Each row is a point on a landscape with many valleys, with its height.
From any point a ball rolls to the lowest of the 2 points nearest to it. It stops when none of these is lower. Distance is the straight distance between rows; heights are no part of it.
Z_930 height 563: [-30.1   3.5 -53.4  43.6 -21.1  20.5 -11.3   2.3  66.7 -25.1  15.1  -1.5
  25.0 -25.4 -47.7  10.4  13.0 -19.7  26.3   1.4 -31.3  -5.2   7.6  26.4
  28.4  -9.4]
Z_793 height 155: [  8.7  -0.7  18.9  11.7  16.4  -4.8 -11.6 -28.7  46.2   1.7  -1.8  31.0
  33.2 -51.2  11.5 -26.8  19.5  -7.2 -16.0   6.2 -64.2  -5.8  -6.9  14.7
 -17.9 -23.0]
Z_353 height 401: [ -9.5  -7.6   8.3  -2.1  -0.9 -15.1 -13.1  12.8 -31.8  20.7 -11.5   0.0
   6.2  12.4  64.0  -6.4   8.5  71.5  12.7  41.0  18.7  -2.0 -45.7  -2.9
 -38.8  33.0]
Z_18 height 64: [  2.9 -22.6  36.1  -7.2 -28.0   3.9 -12.3  -1.1 -60.5  17.3 -10.5  25.5
  42.6  -6.3  35.7  20.4  12.0  16.2  25.7  31.8 -28.6 -34.1 -13.3   4.0
  29.8  15.2]
Z_721 height 38: [ 12.8 -21.1  49.3   6.0 -15.1 -14.6 -11.1  -7.5 -36.3  23.9 -32.9  39.3
  46.1 -30.2  36.4   5.5  25.5   7.4  -1.7  25.6 -59.2 -11.7  -0.5   2.3
  15.8  -8.8]
Z_737 height 41: [-20.3  30.7   3.2  -0.2  -7.3 -13.6   2.5  65.5  -0.1  14.7   4.8 -48.0
 -21.1  37.9   5.6   2.0  -6.3  -4.1  12.0 -15.7  43.5  28.7  13.9  32.1
 -14.0   6.1]
Z_772 height 574: [ -3.2  -1.6 -40.0  37.6  -5.0  21.0  -7.9 -37.0  57.3 -41.1  33.0  24.1
  18.5 -34.7 -17.4   4.3   5.8 -24.1  38.0   5.1 -20.7 -12.8  -4.0   8.8
   3.2 -13.3]
Z_696 height 71: [ 40.3 -37.7  32.2  -2.7   2.7 -10.1 -31.2 -25.2 -35.2 -16.9 -10.8  21.6
  15.9  19.3  23.8  15.0 -40.1   0.3  -4.0  20.3 -19.7 -40.6 -10.5 -14.8
  16.0  32.9]
Z_288 height 388: [-16.6 -13.3  25.2 -26.4   2.0 -23.8  15.3   7.7 -54.4  22.1 -18.2  15.1
  10.3  -2.4  62.4 -11.9  25.4  57.8   2.0  33.0   2.1  21.9 -10.8 -17.0
 -36.9   6.2]
Z_666 height 267: [-24.9  14.0 -21.4  -7.0  -0.4  13.5  24.0 -26.9   1.2   1.3   0.8  11.8
 -14.6 -31.0  14.8 -29.7  45.8  14.3 -13.4   4.8  -0.8  34.6  15.4  -9.5
 -27.9 -28.6]
Z_47 height 189: [ 12.7  -0.7  -2.1  12.5  12.8  -7.7  -1.2 -30.2  51.9 -20.1   2.8  22.4
  15.7 -31.3 -20.8 -12.4   2.8 -18.8 -12.9 -12.7 -35.0   9.3  10.9  -8.2
  -8.9 -24.5]
Z_585 height 552: [-30.6   7.6 -30.0  20.8  -0.2   3.5  11.1  38.0  48.3 -25.9  26.5 -23.5
  30.8 -10.1 -40.9  17.0 -13.1 -31.7  31.7  -7.3 -28.4  -4.5  25.4  26.9
  33.0  -5.8]
Z_346 height 478: [ 19.1  24.2   5.9  24.7 -32.6  12.1 -22.1  36.6 -12.7  25.2  10.5 -12.4
   5.3  11.4 -20.1  29.4  -3.9 -12.6  25.2 -25.9   8.0  -0.9   0.8  21.8
  21.1  -9.4]
Z_284 height 147: [-47.6   6.0 -49.4 -11.3 -17.6  20.3  47.1  20.4 -11.7 -22.8 -44.1 -31.4
 -76.4  20.8 -14.5  -6.3  10.6 -22.3 -17.1 -10.3  49.9  48.9  16.4 -12.4
  -0.8  -2.8]
Z_521 height 526: [-28.4   7.3   1.8 -56.1  34.4   2.6  37.6  -1.3  -0.1 -13.9  58.4  -2.8
  16.8   2.9  12.9  -9.8  -7.9   2.4  37.7   8.6  30.9 -19.5  -9.0  -2.8
 -13.7  10.9]
Z_983 height 107: [ 25.9 -27.8  34.0  -2.2  -6.7 -13.3 -20.5 -33.0  -8.4   4.1 -36.4  18.8
  19.5  -4.2  -6.6  -0.3   5.4  -4.3 -52.6   8.1 -57.2 -10.2  25.3 -14.5
  34.6  -7.3]
Z_73 height 363: [-16.4  -7.4  15.2 -25.1  17.3 -42.2  27.5  13.4   5.4 -12.8   6.8   7.3
  12.5  12.5  33.7 -15.7  -5.1  13.9   9.6  23.6   3.0  19.5   1.5  -6.6
 -41.7  16.0]
Z_594 height 313: [ 53.5  -1.3  24.1  22.2  12.9 -19.6 -24.1  -4.1  16.9   9.9 -14.4  21.1
 -10.6   5.6   0.6   5.0 -29.3   8.5 -13.0 -15.3   5.9  -1.9 -32.5 -21.2
 -26.2  -7.3]
Z_177 height 298: [ -9.6  -1.5  27.2  28.2  12.5 -46.2 -20.8  78.5  39.7 -40.3   4.7 -49.2
  26.6  23.0  12.1  11.9 -50.0 -33.3  28.6   2.2 -17.4  -7.6  24.3  48.3
  15.8  31.7]
Z_493 height 47: [  7.8   4.4  11.4 -39.3   3.8  27.6  16.1 -24.7 -32.6   1.7  19.5  -8.6
 -11.4  24.5 -34.6  18.0 -10.6 -20.8 -22.8 -29.5  11.4  -7.2  37.8 -21.3
  33.0  -3.2]
Z_528 height 489: [ 11.3   3.7  21.5  30.2 -30.9   9.0 -19.3  32.3  -6.0  22.9   9.9  -3.9
  36.7   0.3 -17.4  32.6  -1.5 -29.3  33.1  -7.2 -32.8 -16.3   8.4  27.7
  45.1  -8.9]
Z_345 height 220: [  4.4  -9.4   7.7   7.1  -6.4  15.6   7.9 -17.4 -10.0 -11.1  38.7  27.7
  35.0 -26.3  13.3  15.2   1.7 -11.2  58.1  10.1 -15.7 -35.1 -19.9   3.3
  16.6  -5.3]
Z_304 height 370: [  4.6  18.0 -26.2  10.5 -21.5  40.6  -0.5 -18.3   5.3  12.5   8.3  -9.1
 -12.6  -0.5 -55.4  22.8  15.1 -16.6  -5.2 -30.6  14.8  -0.5  15.0   2.4
  29.4 -13.3]
Z_817 height 632: [  9.5   6.4  23.9 -20.0   0.1  -2.4 -55.1  37.8   1.4  26.9   5.9 -48.9
  15.1  47.5  -0.3  -2.0 -21.3  -0.1 -14.4  -4.0   7.1 -46.9  -3.8  44.5
  22.1  39.4]
Z_710 height 340: [ 47.1  32.5   4.1  17.4  11.0  19.6 -12.7 -11.9  35.8  10.6  27.3  -2.1
 -18.2   2.2 -56.0  28.1 -28.5 -33.9   6.4 -60.7  22.2 -18.7 -11.4 -11.2
   7.9 -18.8]
Z_53 height 136: [-33.0   9.6 -39.0 -51.4  32.4  11.9  50.7 -24.6   5.3 -15.0  16.8 -11.6
 -36.5   3.0 -18.3 -25.5  11.7  -1.2 -30.9 -13.3  49.3  25.4  19.1 -24.8
 -24.9  -6.7]
Z_813 height 130: [  1.6  -1.6  -8.9 -21.9  17.1 -13.5  11.0  -8.6  15.7 -14.6   3.1  -0.5
 -15.5  10.7 -22.5 -11.6 -15.5  -5.0 -26.0 -10.1  16.4  12.5  16.2 -17.3
 -15.2   4.1]
Z_842 height 193: [-21.5  -6.1   7.2 -12.9  10.8  25.8  10.8 -46.8  -9.2 -27.5  48.8  33.4
  33.5 -43.5  34.1  -2.2  19.3   1.4  53.7  28.1 -17.3 -47.0 -23.4  -1.1
   2.4   0.3]
Z_925 height 533: [-24.8  20.6  12.0 -44.5  33.5   2.6  17.6  28.1   9.9  -9.0  65.2 -26.9
  25.2  18.6   7.9  -0.8 -20.7 -20.3  41.0  -5.9  26.0 -32.4   5.9  23.1
   0.1  13.2]
Z_78 height 505: [ -9.3  20.7  -6.9 -15.4  13.5  17.1   3.7 -28.4  41.4  38.8   5.4  -3.4
   8.6 -22.0 -39.7 -22.6  41.3  10.8 -33.5 -26.3  -7.9   0.8   0.0  -0.7
  -5.4 -22.4]
Z_476 height 92: [ 31.8 -17.0  58.6 -15.7  -6.7 -25.5  -5.9   1.6 -39.2  29.9 -26.9  23.8
  21.9  13.7  -0.8  21.6  -5.5  -3.2 -37.7  -3.2 -37.7  -4.5  18.3 -19.7
  29.4 -11.1]
Z_555 height 128: [ 10.9 -21.6 -16.0 -14.0  -6.0  13.2 -32.6 -44.8  -2.7  -6.7 -18.3   0.8
  -4.4  11.4 -10.6 -12.7   2.2  19.4 -50.5  10.1 -18.2 -15.5  15.3 -12.8
  17.5  21.6]
Z_215 height 519: [-27.4   9.1  -6.2 -43.4  32.4  14.7  23.8 -29.3  13.0  -1.3  47.5   7.2
  16.0 -21.3   3.6 -21.5  19.6  14.3  12.9   4.1  11.6 -21.5 -12.6  -9.4
 -21.1  -4.6]
Z_17 height 120: [-14.8  -9.5   5.5 -10.5  20.3  -7.6 -10.4 -24.9  33.7 -16.2  11.3  16.6
  36.5 -34.5  28.4 -35.7  17.7   7.2  -3.8  31.9 -42.8 -32.2 -27.6  23.5
 -15.4   6.5]
Z_240 height 327: [ 64.1  13.0  12.1  24.2  10.7   2.5 -25.7 -13.2  28.0  15.7   0.7   9.7
 -26.5  -0.6 -35.9  16.1 -35.2  -7.9 -17.8 -47.2  23.0 -14.3 -32.5 -25.3
  -2.0 -19.4]
Z_512 height 464: [ 25.2  12.9 -19.3  44.5 -45.4  11.7 -40.7  21.5  16.2  25.8 -17.1  -9.3
 -11.5  11.0 -34.4  12.2   7.2   5.6   7.0 -12.8   7.6  -2.3 -22.7  20.0
  18.4  -2.2]
Z_908 height 118: [ 28.2  -9.0  10.4  -8.2  40.9  32.3 -28.6 -65.4 -15.7  -4.3  20.6  24.0
  15.5 -38.5  37.7  -5.8  -8.1  36.5  10.9  14.0   0.9 -46.7 -37.6 -32.2
 -28.6  13.7]
Z_977 height 337: [-30.6 -23.5  30.2 -26.4  13.4 -48.1  28.8  38.4  -7.7 -34.9  12.5  -6.5
  46.5   9.3  44.1  -0.6 -19.2 -17.8  25.0  50.5 -25.2 -21.7   3.8  28.5
  11.9  34.1]
Z_519 height 105: [ 33.5  -4.0  32.1   6.3 -13.0  20.7 -38.9  -9.9 -26.8  46.3  -6.0   0.4
  26.3   9.4  -7.1  27.6  -2.7   8.8  -1.9  -9.2 -22.9 -52.7 -24.4   8.5
  38.3   8.9]
Z_576 height 512: [-21.5  11.6  -6.3 -54.4  33.3  18.3  10.1 -39.8  29.9  24.8  25.2  -4.5
  12.5 -20.6 -22.9 -35.8  26.4  18.5 -33.4 -13.8   3.2 -19.3  -2.9  -5.6
 -10.2  -2.8]
Z_43 height 228: [-37.2  16.6 -47.4  -6.1 -18.9  42.0   5.0 -40.4 -15.8  19.2   1.7  -1.8
 -24.4 -21.5  10.8 -29.2  65.9  41.4 -27.1  12.6   4.7  17.2   7.1   3.8
  -7.3 -21.1]
Z_156 height 261: [  5.3   3.7  24.0  10.5  31.0 -46.9 -20.7  56.1  68.6 -29.1   0.9 -45.0
  24.1  12.3 -25.1   0.1 -56.4 -42.5  -1.0 -16.5 -27.1  -8.7  18.2  40.2
  17.2  18.9]
Z_851 height 72: [ 22.5 -14.5  51.8 -22.1  -3.4 -15.5  -4.6  13.9 -65.5   4.2  -4.6  10.0
  10.0  30.9  24.8  27.0 -27.3  -5.3  -3.8  -1.3  -8.5  -4.4  25.3 -14.2
  18.6   5.3]
Z_691 height 240: [-36.0   1.6 -26.4  11.9 -26.4  -1.2  30.3  12.6 -10.7  -4.7 -22.1   4.0
 -14.3 -12.6  -5.1  -2.1  35.5   3.2  -6.8  11.5  -1.6  53.4  28.8  -3.7
  -4.4 -22.3]
Z_93 height 69: [  5.0   4.8  -9.6 -42.8  17.0  23.8  -9.4 -23.3  -0.4 -21.5  31.2 -27.9
 -15.0  35.8 -34.9  10.2 -32.8 -27.3 -21.2 -27.6  22.9 -32.6  36.5  -3.9
  29.4  25.6]
Z_648 height 247: [ 25.9 -10.3   8.1  24.0   7.1  13.3   8.2 -38.1   4.6 -24.4  26.2  48.1
  22.3 -28.6   2.9  16.9  -7.8 -22.3  43.9  -5.1 -16.4 -20.7  -9.5 -23.2
  -9.4 -14.9]
Z_833 height 389: [-35.9  22.2 -61.4   1.6 -27.6  32.0  15.3   7.2  12.1  -3.9  12.1 -25.8
 -18.1   8.4 -37.6  13.8  23.6  -4.4   8.4  -6.7  30.8  12.7  11.5  10.7
  14.9  -7.8]
Z_638 height 497: [ -5.7  19.3   0.4 -22.0  14.4 -17.1  -6.4   6.4  54.0  50.1 -12.5  -4.9
  16.0 -14.5 -25.5 -37.7  30.0  19.8 -41.3 -14.3  -5.5  12.9 -16.5   9.7
 -27.7 -15.7]
Z_893 height 323: [-14.5 -20.7  15.2  11.6   2.5 -44.5   2.5  50.3  15.0 -40.8   7.6 -22.3
  34.6  15.3  17.9   8.8 -40.0 -32.4  23.1  28.2 -37.9 -13.6  17.4  40.0
  23.7  33.2]
Z_583 height 94: [-53.7   3.1 -44.8 -40.6   4.8   0.5  52.3   2.4  -3.9 -30.1 -14.3 -22.2
 -42.2  14.7 -16.3 -18.0  14.6  -3.2 -36.9   3.7  33.7  50.8  42.0 -18.1
 -15.2  -0.7]
Z_940 height 90: [ 34.0 -25.9  10.0   7.1  18.0  11.6 -40.6 -42.8 -26.0 -11.9   0.0  25.6
  18.8 -10.5  43.2   8.8 -23.9  30.9  12.9  32.9 -11.6 -49.9 -38.1 -13.0
  -6.4  33.6]
Z_431 height 73: [  5.7  -0.5  -1.7 -20.1   0.8  20.9  38.5 -15.4 -53.5 -27.6  15.8  -3.9
 -39.7  25.0  -9.9  24.0 -24.3 -24.7   0.1 -17.2  32.8  16.9  43.3 -30.2
  13.9  -4.8]
Z_388 height 142: [ -7.2  17.4   2.3   1.8 -11.9  -6.6 -26.2  54.3 -20.9  -9.7 -18.0 -61.0
 -50.6  61.7   3.0   5.2 -20.5   2.5 -17.2 -18.9  56.8  17.3  27.5  23.6
   3.1  26.8]
Z_504 height 454: [ 11.3  -7.8   2.1  26.3  -7.6   3.1  37.3   3.4 -52.2   3.1 -29.3  10.5
 -53.3   8.2  30.4   6.7  -6.8  -6.0  28.6   0.0  40.9  36.0 -13.3 -30.2
 -16.5 -13.2]
Z_581 height 146: [ 11.9  -6.6  36.9  26.0   3.9 -23.1   4.6  12.4  40.1  26.1 -18.4  19.4
  46.5 -36.0 -27.3   3.8  12.9 -28.3 -15.3 -14.2 -68.6   5.5  12.6   6.8
  26.6 -33.8]
Z_703 height 446: [ 14.8  -3.4 -40.7  56.0 -46.9  16.3 -46.5  -1.6  -0.7   5.9  -4.0   8.2
  -6.3   4.8  -1.6  15.2   9.8  29.4  28.4  15.7   9.9 -11.0 -36.4  12.5
   4.2  14.3]
Z_612 height 356: [ 17.7  32.1 -23.6  14.7  -6.2  29.1  -3.0   4.3  26.6  -1.4   7.4 -21.1
 -33.1   6.1 -67.2  22.8 -14.6 -32.7  -4.7 -53.7  31.4   5.1   8.5  -2.5
  19.5 -21.3]
Z_315 height 91: [ 10.3  -2.6 -19.4 -26.7   4.1  12.4 -23.5  -9.7 -15.5 -11.6   4.7 -28.5
 -27.4  45.3 -20.0   2.3 -30.5   5.7 -32.2 -13.6  33.8 -22.6   8.9  -3.7
  13.4  33.7]
Z_776 height 426: [ -8.0   9.6 -33.9  -2.4 -11.9  41.4  10.1   8.7 -53.3  28.1   0.5 -32.6
 -59.5  27.3   9.4   4.7   3.3  17.5   6.3  -5.9  68.5  -0.9 -21.5  -1.7
   4.2  11.2]
Z_411 height 408: [-33.8  18.6 -51.0   4.1 -32.4  44.8  21.0   8.2 -37.1  20.1   8.5 -19.4
 -37.4  13.3  -9.9   7.1  34.4   9.3  17.4  -2.1  51.7  13.4  -4.5   8.4
  13.1  -5.9]
Z_323 height 428: [ -5.1  -5.1 -22.1  27.2 -24.8  10.1 -31.8  -7.4   1.4  12.1  12.9  18.2
  17.9 -15.8  30.7   0.1  23.1  41.6  30.9  30.6  -2.4 -18.5 -43.2  16.7
 -13.0   9.7]
Z_331 height 119: [ 17.1  10.6  -6.5  -8.8  -2.6   6.9 -26.0  15.0 -24.2  -6.3 -24.3 -41.9
 -65.9  46.9 -15.5   8.3 -33.1   2.9 -35.0 -26.4  55.6  -1.8   8.0  -3.0
   6.9  22.7]
Z_805 height 295: [ 56.9  -7.2  15.1  29.5  23.6  -4.9 -25.5 -23.9   1.5  -6.1   2.2  35.5
   0.8 -12.4  22.4  10.9 -30.3  15.3  17.6  -5.4   8.4 -17.4 -47.5 -30.2
 -43.8   2.0]
Z_60 height 166: [-20.1  30.6 -13.6  24.7  -4.8 -31.4  22.3  81.7  34.6  17.6  -3.8 -31.9
 -15.1   7.7  -9.5  -4.0   0.8  -7.8  25.0 -15.5  22.0  50.7  -7.2  24.4
 -21.4 -13.7]
Z_334 height 124: [  5.2 -13.4  39.2   3.2  -9.5 -11.2  -3.6  -9.4  10.9  26.3 -35.1  13.6
  43.1 -29.5 -15.8  -3.6  32.3 -15.1 -38.6  10.5 -74.2  -6.9  21.6  11.3
  41.1 -19.1]
Z_378 height 348: [-33.9 -28.2  18.9 -42.2  26.1 -42.9  25.3   2.7  -5.9 -40.4  14.0   7.7
  26.5  20.4  57.6 -13.8 -16.2  12.3  17.6  49.8  -5.3  -9.7   2.0   3.3
 -24.6  42.2]
Z_195 height 413: [  6.2  -3.9   1.6  -4.4   9.5  -5.0 -18.5   2.3  -6.1   5.1  20.0  11.4
  16.1   5.5  37.8  -1.2  -9.9  36.8  37.9  22.4  19.5 -25.7 -48.6   3.2
 -29.5  29.3]
Z_201 height 480: [  4.8  22.9  12.3 -12.0  22.9 -10.3  21.7 -21.9  22.6  34.1 -16.8  20.0
  -8.2 -35.2  -5.1 -31.3  39.3   8.6 -52.7 -23.2 -17.4  43.2   9.4 -21.5
 -37.4 -56.3]
Z_676 height 219: [  8.8  12.2  31.3   6.7  24.1 -23.5  -2.4  54.6  39.2   1.7  13.8 -26.2
  25.1   0.6 -34.6  16.7 -37.5 -43.5   5.3 -35.8 -27.6   1.6  29.2  19.2
  25.4 -14.6]
Z_164 height 178: [ 13.8  -2.4  32.5  20.6  17.5 -42.4  -2.8  41.8  55.7   9.0 -11.8   1.9
  39.8 -21.6 -32.6   4.7 -22.6 -31.4  -4.4 -15.2 -49.9  12.0   4.6  14.8
  10.9 -17.9]
Z_171 height 626: [ 12.5  10.1  19.9  -9.3  -5.1 -10.5 -22.9  45.2 -41.7  36.8  -7.9 -35.7
 -15.7  48.5  29.7   4.0 -12.9  33.6  -5.4  -4.1  38.8   0.5 -16.9  12.3
 -18.4  29.3]
Z_616 height 495: [ -8.1 -11.8  21.2  10.4 -17.3 -11.2   8.3  32.4  -5.5  10.3  -8.2  -1.1
  31.1  -3.8 -20.9  15.7  -4.3 -23.1   6.7   2.3 -41.9   8.8  29.0  10.3
  38.7  -8.3]
Z_341 height 609: [ -8.3  -6.1 -23.5  33.9 -26.3 -20.1   1.7  22.5   5.8   0.4 -68.8 -19.2
 -63.8  19.5   8.5 -18.6   7.9  18.5 -16.6  10.3  26.4  49.5 -16.5  -0.2
 -17.9   8.9]
Z_343 height 488: [ -5.5  12.7  23.7  -6.2  15.5 -30.0   1.6   3.9  43.2  35.8 -20.2  15.0
  19.8 -29.6  -6.3 -37.3  31.0  14.3 -45.6  -9.9 -39.2  35.1   0.8   3.6
 -29.3 -35.3]
Z_821 height 542: [-31.8  14.0  -5.0 -12.9  12.1  14.6  15.0  33.4  19.9 -13.7  57.1 -28.1
  32.0  -0.6 -20.6  13.0 -10.4 -33.8  44.0  -2.7  -7.3 -31.8  13.3  38.4
  36.7   6.2]
Z_153 height 93: [ -5.2 -30.6   9.1  13.0  -1.0 -26.0   6.0 -13.1   7.2 -45.7  -1.0  33.5
  29.9 -23.0  27.6  -3.1  -5.7 -15.2  17.9  34.9 -48.9   5.3  17.4  -1.8
  -2.2   7.5]
Z_837 height 83: [-23.7 -27.6 -15.9   9.5   6.5  -9.1  -8.4 -24.6  29.9 -53.8  22.3  14.7
  30.8 -17.1  21.8 -13.6   2.1 -15.6  15.1  47.6 -37.5 -33.5  -6.1  23.0
  10.8  21.7]
Z_924 height 440: [ 14.5   3.6 -22.7   7.5   3.8  23.3  16.8 -12.8 -31.3   1.7   4.4  -3.1
 -38.6   7.7   2.3   6.3 -10.8   5.2  14.4  -6.9  48.6   8.3 -18.4 -21.7
 -16.0   4.3]
Z_6 height 239: [-21.9  27.4 -31.6  30.7  -5.4 -16.0  27.7  45.1  52.4  13.9 -13.8 -11.5
 -21.7 -20.7 -31.0 -15.8  14.6 -16.8  16.0 -20.8  25.7  56.3 -12.4  10.0
 -29.6 -34.8]
Z_2 height 465: [ 14.5   4.7  15.9   8.4   5.2 -11.5  42.7  20.3 -25.4  26.1 -32.3   4.0
 -49.9   2.8   8.0  -3.5  -2.6 -12.6  -9.0 -20.3  37.5  43.8  -7.5 -28.8
 -20.8 -33.5]
Z_668 height 620: [  7.1   2.1 -10.5  12.4 -21.0 -23.3 -16.6  38.8  -7.1  20.9 -37.6 -33.0
 -39.9  43.4  19.5 -13.0  -8.5  30.3 -15.4   8.9  38.1  21.7 -25.8  14.5
 -21.5  26.9]
Z_24 height 591: [ -3.5   3.3 -47.8  50.1 -33.0  15.4  20.6 -16.1   9.3 -45.5 -19.4  17.0
 -41.9 -23.0 -11.4   9.7  12.1 -19.6  22.9  -3.0  17.6  45.7   7.4 -15.1
 -10.1 -25.4]
Z_975 height 473: [  2.0   5.9  16.0  -4.9  15.6 -17.4  48.7  -6.1  -6.1  22.7 -34.1  20.5
 -31.8 -23.0  -6.1 -25.1  20.0  -9.2 -38.1 -17.0   8.2  58.9  12.4 -33.7
 -31.6 -54.0]
Z_67 height 185: [-25.7  -1.9 -21.9  -6.8 -23.2  34.4 -20.8 -50.8 -13.3  20.9  -3.4   3.5
   6.9 -20.2  11.1 -22.3  56.8  42.4 -26.9  16.8 -29.1  -8.7   8.6   3.6
  12.0  -5.6]
Z_136 height 53: [ -3.7 -26.1  40.2 -42.0   4.6  -8.9   4.3  -3.1 -60.4   2.1  -4.8   8.3
  32.9  11.7  30.2   4.9  -7.3   4.0  -7.8  30.1 -24.6 -33.0   8.5  -0.8
  27.3  28.8]
Z_841 height 377: [ -5.7 -12.1  47.4 -45.1  18.9 -36.6  14.7  23.4 -34.2  27.5 -12.7   6.8
  24.9  14.0  38.8 -10.9  -0.3  29.9 -13.1  18.4  -3.8   9.5  -0.5  -9.0
 -27.3  16.4]
Z_360 height 106: [-13.6  -6.0 -12.4 -19.7 -29.5  15.5  17.3   3.7 -61.9  -4.2   1.0 -13.1
 -20.0  33.1   1.3  15.6   2.2   1.0   0.3   7.3  19.6  14.8  36.6  -6.4
  24.2   9.2]
Z_884 height 270: [ 49.7 -12.2  26.0  34.2   3.3  -9.3   3.6 -26.1 -12.7 -16.1  -0.8  53.5
   5.1 -25.5  14.4  18.8 -14.9  -9.6  24.5  -9.0 -10.0   3.9 -12.7 -36.0
 -22.2 -25.5]
Z_608 height 152: [  2.6   0.5 -25.8 -11.4   2.0  10.1 -13.8 -35.0  10.1   3.9 -17.9  -7.3
 -24.5   6.9 -15.5 -25.0  12.3  24.1 -51.2  -3.7   8.3  12.6   7.0 -14.0
 -12.3   5.0]
Z_682 height 583: [-11.7   8.9 -53.1  43.8 -13.8  27.8  18.1 -28.4  34.2 -46.6  16.5  23.4
 -11.7 -38.2 -24.7  10.2  15.9 -25.4  32.5  -7.1  -1.4  26.3  15.2  -9.5
  -5.5 -36.3]
Z_66 height 200: [-45.7   4.4 -42.6   7.8 -18.9   4.0  43.4  25.4  -2.6  10.9 -42.2 -10.8
 -53.6   0.2   1.2 -19.3  36.1  -1.5  -4.9   7.0  30.8  59.3   4.9  -0.6
 -15.4 -20.6]
Z_782 height 150: [-15.7 -17.0 -27.1   4.9 -20.7  19.4 -24.7 -32.9   8.3  -6.5   0.4   7.0
  13.7  -7.0 -12.0  -2.2  21.8   7.6 -11.1  16.2 -31.3 -17.8  11.4  12.1
  29.0  11.0]
Z_718 height 44: [ 22.8 -20.5  35.3   9.5  -2.9 -35.4  -9.6   1.4  -9.3  -7.5 -23.6  33.8
  25.9  -6.3  30.0   2.5  -3.3   3.0   3.3  19.8 -36.0   5.4  -3.6  -7.9
 -15.4   3.0]
Z_901 height 158: [  3.5   1.0 -12.2 -44.6  41.9  -2.8  34.2 -45.0   8.6 -28.8  15.5   6.7
 -34.9   7.3 -23.6 -14.4 -23.4 -12.7 -36.3 -18.6  33.6  11.7  18.6 -44.2
 -24.7  -4.0]
Z_28 height 157: [  4.4   5.7  10.6 -14.4  30.4  28.8  -2.5 -54.8  -3.3  -9.7  34.3  37.5
  24.0 -52.4  42.6 -12.3  16.6  17.6  30.8   7.5 -14.9 -37.3 -32.2 -15.9
 -30.1 -11.1]
Z_912 height 600: [ -1.2 -10.3 -35.5  40.0 -31.9  -0.5   3.9  -4.6 -10.5 -30.7 -52.6   4.9
 -54.5   3.7   5.6  -2.9   7.5   4.2  -9.6  10.8  20.9  43.6   1.3 -15.8
  -2.4   0.6]
Z_277 height 88: [ 55.0 -11.4  35.4  13.8 -11.6  16.5 -41.1 -10.3 -54.2  14.0   1.7  14.8
   7.4  20.6  12.5  40.5 -35.1   3.0  11.6 -10.5  -2.4 -43.5 -15.2 -16.0
  26.1  11.4]
Z_408 height 629: [ 20.6   5.4  -5.9   0.4 -10.2   4.6 -58.6  31.8 -12.7  30.2   2.1 -37.2
  -7.8  46.5  11.1   1.9 -20.5  36.6  -3.1  -2.8  32.3 -29.7 -30.4  24.9
  -1.5  43.7]

Where does a ball stop that starts at each point below?
Z_805 => Z_696
Z_528 => Z_136
Z_893 => Z_136
Z_772 => Z_696
Z_576 => Z_696
Z_408 => Z_696
Z_616 => Z_136

Call two points neighbours if one is among the 2 nearest of the other. Go from one point of each pair to the other, from neighbour to neighbour, staying as low as possible. Name the highest point that can't be avoided.
Z_136, Z_837 => Z_153
Z_737, Z_555 => Z_6
Z_813, Z_583 => Z_901
Z_136, Z_721 => Z_18
Z_493, Z_737 => Z_388
Z_813, Z_555 => Z_608
